Each scene shows the same named points in several views. A view is turned or mirrored, and shifted as a whole, has a little noise and may leave points out.
In the rows, 100 means zero.

Scene 1
View 1
<113>: 103; 102; 139; 106; 90; 111; 128; 83; 102; 114; 93; 114; 92; 110; 97; 113; 86; 81; 87; 123; 102
<81>: 118; 119; 85; 85; 104; 105; 80; 135; 98; 112; 116; 87; 102; 95; 96; 74; 81; 110; 86; 67; 87
<82>: 100; 106; 117; 116; 110; 112; 135; 87; 129; 122; 111; 101; 83; 73; 83; 117; 90; 91; 117; 124; 107
<138>: 114; 116; 105; 88; 99; 101; 94; 116; 97; 108; 107; 93; 104; 106; 99; 86; 88; 102; 79; 84; 90
<104>: 120; 147; 122; 109; 82; 117; 109; 87; 94; 121; 111; 65; 112; 137; 114; 127; 110; 103; 90; 105; 113
<20>: 102; 116; 120; 109; 123; 82; 150; 70; 152; 95; 112; 80; 99; 63; 70; 108; 108; 93; 107; 119; 101
<180>: 112; 117; 99; 98; 107; 107; 104; 112; 113; 118; 115; 90; 97; 86; 94; 94; 90; 104; 99; 92; 99
<233>: 103; 90; 120; 84; 131; 79; 128; 97; 128; 110; 98; 111; 104; 68; 104; 83; 94; 97; 86; 99; 90
<267>: 106; 128; 110; 112; 121; 92; 141; 80; 146; 108; 120; 69; 101; 67; 82; 115; 113; 103; 117; 112; 106
<268>: 116; 145; 112; 100; 96; 97; 108; 96; 109; 95; 115; 58; 115; 114; 87; 104; 108; 105; 87; 90; 98
<71>: 106; 103; 118; 95; 96; 107; 106; 108; 98; 109; 99; 111; 94; 101; 94; 90; 77; 90; 81; 98; 92
<38>: 113; 123; 96; 99; 110; 109; 104; 112; 115; 125; 118; 82; 99; 86; 99; 99; 95; 110; 104; 89; 100
<258>: 109; 126; 99; 102; 115; 100; 118; 102; 129; 111; 120; 76; 98; 76; 85; 98; 99; 107; 107; 96; 100
<48>: 94; 89; 131; 112; 81; 120; 122; 96; 97; 104; 93; 131; 76; 103; 72; 104; 64; 70; 91; 127; 97
<57>: 103; 107; 113; 101; 114; 93; 127; 94; 129; 100; 108; 96; 95; 72; 77; 95; 91; 93; 98; 105; 94
<139>: 112; 136; 105; 116; 85; 126; 109; 102; 103; 118; 120; 78; 90; 108; 84; 118; 91; 99; 108; 107; 108
<232>: 112; 133; 114; 109; 100; 106; 122; 86; 117; 116; 114; 71; 105; 104; 99; 119; 109; 103; 103; 107; 108
View 2
<139>: 126; 109; 125; 90; 122; 68; 101; 88; 103; 100; 108; 115; 121; 56; 115; 100; 128; 83; 96; 100; 120
<48>: 85; 53; 134; 76; 99; 78; 79; 99; 83; 79; 108; 146; 119; 83; 145; 106; 119; 107; 94; 110; 121
<104>: 135; 97; 115; 88; 150; 75; 101; 87; 125; 110; 103; 124; 119; 52; 72; 102; 122; 94; 86; 99; 104
<71>: 107; 68; 114; 86; 98; 93; 94; 94; 92; 88; 97; 111; 111; 89; 111; 96; 108; 110; 97; 108; 121
<268>: 139; 113; 102; 87; 111; 78; 98; 93; 105; 118; 108; 115; 98; 68; 68; 86; 126; 94; 83; 107; 125
<82>: 83; 102; 115; 86; 94; 85; 102; 89; 88; 86; 130; 131; 115; 71; 132; 102; 124; 60; 91; 99; 103
<232>: 119; 109; 108; 88; 119; 81; 104; 87; 108; 105; 116; 123; 111; 60; 89; 98; 126; 73; 87; 100; 106
<113>: 89; 61; 117; 79; 116; 88; 88; 95; 101; 88; 111; 144; 116; 75; 113; 107; 115; 97; 88; 103; 102
<233>: 83; 83; 85; 86; 70; 119; 103; 93; 85; 88; 116; 110; 98; 102; 99; 90; 101; 79; 90; 107; 103
<258>: 113; 123; 101; 91; 86; 90; 109; 88; 89; 99; 117; 102; 104; 76; 104; 89; 122; 69; 92; 102; 119
<81>: 139; 102; 106; 99; 89; 93; 110; 90; 93; 95; 82; 61; 107; 90; 102; 84; 105; 113; 108; 106; 138
<138>: 125; 87; 107; 92; 99; 93; 101; 92; 98; 96; 88; 91; 107; 87; 92; 89; 106; 110; 99; 106; 127
<57>: 95; 100; 103; 84; 75; 94; 98; 93; 80; 96; 122; 121; 101; 87; 111; 88; 120; 75; 88; 108; 118
<180>: 119; 102; 108; 92; 101; 89; 105; 89; 98; 96; 100; 96; 111; 76; 104; 94; 114; 89; 97; 101; 119
<267>: 98; 132; 96; 88; 87; 88; 107; 87; 90; 106; 141; 130; 102; 67; 99; 89; 131; 45; 82; 102; 105
<20>: 86; 118; 91; 80; 72; 92; 97; 93; 80; 103; 146; 145; 93; 78; 101; 87; 130; 48; 76; 107; 107
View 3
<104>: 128; 91; 86; 71; 75; 100; 96; 131; 77; 93; 94; 108; 108; 116; 129; 79; 69; 116; 117; 106; 106
<139>: 122; 87; 113; 81; 56; 108; 97; 95; 88; 104; 96; 113; 100; 117; 108; 91; 88; 111; 104; 106; 126
<138>: 114; 105; 110; 117; 93; 90; 101; 111; 95; 96; 89; 97; 131; 124; 102; 87; 118; 101; 108; 103; 121
<82>: 102; 102; 131; 71; 78; 119; 103; 78; 115; 106; 118; 142; 90; 125; 116; 111; 102; 106; 100; 76; 128
<113>: 118; 116; 114; 84; 110; 116; 103; 92; 92; 92; 97; 141; 99; 123; 133; 112; 93; 87; 117; 95; 116
<81>: 111; 100; 116; 130; 78; 83; 104; 110; 105; 103; 92; 77; 140; 130; 85; 78; 131; 102; 100; 106; 129
<268>: 106; 84; 100; 87; 77; 92; 86; 123; 77; 87; 89; 102; 119; 105; 107; 83; 106; 133; 103; 93; 108
<57>: 92; 101; 129; 91; 93; 106; 95; 88; 108; 94; 107; 129; 109; 117; 105; 108; 130; 115; 97; 73; 121
<180>: 108; 100; 119; 101; 79; 98; 103; 102; 109; 104; 105; 104; 119; 128; 102; 90; 116; 107; 101; 92; 127
<48>: 123; 118; 132; 102; 105; 125; 102; 60; 89; 94; 84; 148; 97; 122; 120; 124; 106; 72; 114; 109; 130
<38>: 105; 94; 117; 96; 69; 97; 106; 107; 113; 108; 109; 99; 118; 128; 100; 85; 109; 113; 98; 90; 124
<20>: 79; 93; 123; 60; 86; 111; 89; 98; 108; 90; 117; 141; 98; 108; 114; 107; 120; 141; 92; 50; 111
<233>: 87; 119; 125; 101; 121; 99; 107; 103; 127; 92; 116; 125; 122; 128; 114; 106; 137; 104; 100; 63; 119
<232>: 108; 90; 104; 71; 73; 105; 96; 113; 95; 97; 106; 115; 103; 116; 119; 89; 91; 125; 104; 87; 113
<258>: 93; 90; 120; 87; 70; 101; 96; 101; 111; 102; 112; 111; 112; 119; 100; 93; 120; 128; 92; 77; 123
<267>: 84; 87; 122; 59; 72; 109; 91; 100; 111; 99; 121; 131; 98; 113; 111; 99; 112; 142; 89; 56; 117
View 4
<233>: 114; 99; 67; 103; 123; 118; 117; 95; 82; 86; 83; 106; 137; 103; 124; 111; 98; 99; 91; 123; 118
<113>: 122; 124; 98; 117; 137; 122; 107; 126; 73; 110; 102; 67; 134; 121; 117; 119; 88; 110; 92; 89; 92
<180>: 109; 108; 88; 94; 108; 120; 109; 87; 92; 97; 99; 85; 110; 97; 87; 101; 79; 107; 103; 106; 96
<71>: 112; 104; 89; 109; 117; 135; 106; 113; 71; 95; 104; 84; 120; 113; 87; 111; 89; 96; 86; 95; 98
<57>: 117; 108; 91; 106; 121; 119; 109; 79; 72; 97; 88; 98; 116; 104; 119; 108; 85; 116; 107; 105; 117
<139>: 112; 127; 112; 102; 114; 116; 100; 95; 89; 114; 110; 62; 100; 101; 89; 103; 64; 124; 116; 86; 83
<258>: 109; 111; 91; 95; 111; 109; 109; 73; 94; 97; 95; 91; 107; 89; 106; 101; 72; 121; 120; 110; 107
<38>: 109; 111; 86; 91; 105; 114; 109; 83; 102; 98; 101; 82; 109; 92; 87; 99; 72; 112; 107; 110; 88
<48>: 137; 116; 112; 125; 136; 145; 106; 112; 46; 114; 94; 77; 120; 139; 104; 118; 99; 108; 83; 78; 93
<232>: 105; 127; 99; 103; 120; 105; 104; 105; 97; 106; 113; 65; 113; 94; 104; 107; 63; 124; 118; 93; 89
<268>: 79; 115; 93; 103; 111; 104; 98; 107; 91; 93; 125; 73; 103; 79; 94; 107; 59; 120; 124; 88; 116
<20>: 116; 118; 95; 107; 133; 99; 113; 71; 76; 101; 85; 101; 119; 97; 154; 114; 78; 134; 126; 107; 133
<138>: 94; 99; 82; 100; 104; 126; 104; 110; 85; 88; 114; 83; 112; 94; 73; 104; 81; 95; 95; 99; 100
<267>: 115; 125; 94; 97; 126; 94; 111; 68; 93; 105; 88; 88; 113; 89; 140; 108; 67; 139; 132; 110; 115
<82>: 138; 125; 102; 105; 130; 116; 112; 77; 82; 115; 82; 83; 119; 118; 128; 108; 81; 128; 109; 104; 92
<104>: 90; 135; 96; 104; 120; 98; 99; 132; 107; 108; 130; 46; 117; 90; 93; 110; 54; 122; 119; 83; 82
View 5
<258>: 129; 67; 88; 93; 126; 99; 115; 113; 80; 77; 117; 102; 121; 114; 124; 101; 82; 99; 102; 104; 74
<138>: 101; 80; 76; 99; 114; 110; 110; 106; 95; 78; 90; 96; 114; 80; 116; 114; 83; 87; 88; 89; 102
<20>: 150; 91; 93; 65; 120; 89; 116; 95; 62; 53; 146; 106; 111; 139; 143; 102; 90; 114; 106; 103; 67
<57>: 135; 86; 87; 80; 119; 91; 110; 91; 81; 65; 125; 99; 105; 105; 132; 108; 80; 109; 94; 94; 75
<38>: 119; 64; 85; 100; 124; 102; 107; 121; 90; 88; 109; 102; 123; 99; 114; 99; 84; 90; 100; 95; 82
<104>: 92; 92; 83; 87; 120; 129; 98; 149; 86; 66; 128; 106; 129; 103; 121; 108; 121; 51; 118; 78; 103
<267>: 143; 74; 93; 75; 126; 93; 114; 114; 67; 65; 142; 109; 123; 141; 134; 95; 93; 102; 111; 105; 66
<82>: 143; 91; 96; 82; 131; 88; 94; 110; 83; 72; 160; 104; 105; 102; 131; 105; 94; 97; 111; 76; 52
<71>: 112; 93; 79; 91; 116; 99; 99; 95; 101; 73; 111; 94; 99; 70; 121; 116; 86; 93; 88; 73; 93
<180>: 120; 70; 83; 99; 124; 101; 107; 110; 92; 84; 107; 100; 116; 91; 117; 103; 81; 94; 96; 90; 83
<113>: 119; 110; 85; 73; 112; 100; 85; 104; 95; 62; 143; 102; 97; 82; 126; 111; 103; 82; 102; 56; 88
<81>: 102; 58; 75; 115; 120; 108; 117; 107; 101; 94; 73; 94; 118; 75; 110; 114; 71; 92; 86; 101; 98
<139>: 113; 82; 87; 106; 138; 112; 102; 132; 89; 79; 133; 101; 121; 87; 127; 116; 104; 72; 111; 87; 67
<232>: 116; 82; 87; 86; 124; 111; 105; 129; 80; 68; 132; 106; 125; 115; 126; 105; 105; 77; 112; 90; 85

Which points are out of place in each view (at most two, in the order of its rows)? Write none if all are in place.
view 1 -> none
view 2 -> <180>
view 3 -> <20>
view 4 -> <232>
view 5 -> <82>
